Points, in no order, along strands that fork, close into loops and pass close to each other.
In the rows, 128 means zero.
Two points are linked if the straight distance between their rows is under 33.3. Some points are linked to none.
q305: [ 97 118 125 111 156 148 128 105]
q988: [177 132 167  94 147 171  79 140]
q230: [ 90 113 124 132 168  93  78 110]
q363: [171  98 153 134 155 171  83 163]
q496: [157 146 130 126  89 127 183 114]
q731: [ 97 129 112 135 126 137 161 108]
q196: [107 114 132 102 167 112  94  83]
q947: [152 109 157 128 148 189 112 160]
q875: [168 140 130  82  89  79 167 111]
q72: [157  97 173 125 162 153 115 100]
q188: [133 120 145 130 134 193 152 145]
q136: [ 86 121 116 121 149 144 134 111]
q705: [105 136 132  75 155 161 104 118]
q750: [131 149  96 118  87  49 142 127]
q621: [203 132 144 150  83 128 165 147]
q110: [ 69 138  95 156 126 118 119 152]
q640: [152 105 170 106 165 145 108  85]
q791: [168  89 168 163 151 159 124 125]
q54: [112 119 129 101 167  92  77  82]
q777: [155 141 116  80  90  66 161 113]
q568: [ 68 135 104 159 139 114 104 160]
q206: [ 80 128 131 156 155 107  72 165]
q748: [ 83 132 114  89 158 139  92 124]
q306: [ 97 157  88 129  95 122 165 132]
q288: [157 126 164  90 152 179  92 136]
q708: [ 97 119 130 132 167  80  58 115]
q659: [109 125 126 114 164  79  60  98]
q421: [126 153  96 133  85  49 138 141]
q407: [187 104 136 193 106 142 146 151]
q70: [114 114 141 113 155 160 135 101]
q444: [ 85 126 130 144 160 100  61 156]
q531: [187 137 144 146  89 133 175 129]
q877: [116 112 140 127 149 153 149  99]
q236: [139 146 101  92  91  49 143 133]
q523: [ 69 129 106 128 153 123  93 142]
q420: [207 124 138 162  83 128 155 155]
q302: [ 87 132 101 139 128 131 154 113]
q900: [ 98 152 102 174  98  78 129 158]
q78: [ 94 132 125  82 157 151 101 113]
q457: [ 69 142  90 141 120 127 138 141]
q184: [162  98 151 145 147 182 102 169]
q997: [ 94 111 123 122 167 103  93  94]
q758: [ 75 127 117 129 160 106  73 142]
q796: [125 114 149  96 167 124 102  76]
q118: [ 62 135  99 129 143 132 114 142]
q699: [113 156  97 119  91 134 174 127]
q845: [172  90 162 178 138 155 136 128]
q478: [ 91 149  96 170 106  87 132 149]
q429: [156 108 155 162 126 148 168 103]
q438: [144 114 153 130 142 195 131 156]
q352: [137 153 102 106  83  75 165 114]
q380: [108 151  90 145  93  83 153 125]
q250: [118 158  94 147  87  59 135 146]
q788: [104 120 122 133 136 145 157 100]
q388: [185 126 163 103 145 165  68 151]
q530: [129 108 153 103 164 135 111  81]
q476: [ 95 147  89 155 100  89 144 131]
q336: [136 121 157  91 155 180 110 132]
q816: [178 100 153 183 124 149 151 129]
q718: [169 137 139 140  92 134 184 116]
q820: [125 128 137 130 126 184 163 135]
q227: [164  90 172 148 157 158 123 112]
q3: [ 74 131 106 101 157 129  91 131]
q982: [119 151 110 122 100 150 182 125]
q158: [ 78 126 104 132 140 134 137 116]
q685: [172 108 167 119 156 169  87 144]
q647: [190 117 157 116 148 158  61 156]
q460: [124 152  98 126  87  78 161 116]
q552: [ 71 130 120 159 150 112  87 163]
q546: [147 153 113 100  84  99 173 116]
q27: [199 117 132 182  92 132 152 159]
q952: [128 147 121 125  99 167 180 132]
q451: [158 154 122 108  82 113 179 117]
q861: [186 102 146 191 114 144 151 139]
q801: [124 129 147  80 154 171 108 123]
q160: [111 158 103 169  88  65 129 160]
q309: [ 82 151  87 137 110 128 154 137]
q354: [144 141 106  86  93  53 151 120]
q238: [158 109 165 119 154 180 106 142]
q547: [125 140 129 129 110 178 175 134]
q588: [181 145 139  94  86 100 174 119]

How many points has the smallest loop of links through each point below? Write - if it is on no loop.
q184 | 5
q136 | 8
q659 | 6

Name the points in between on the shortest way along the links from the first point to the second, in order.
q845; q530 | q791 q227 q72 q640
q947; q547 | q438 q188 q820
q420; q352 | q621 q531 q718 q496 q451 q546
q444; q78 | q758 q523 q3 q748
q309; q206 | q457 q110 q568 q552
q640; q997 | q530 q796 q196
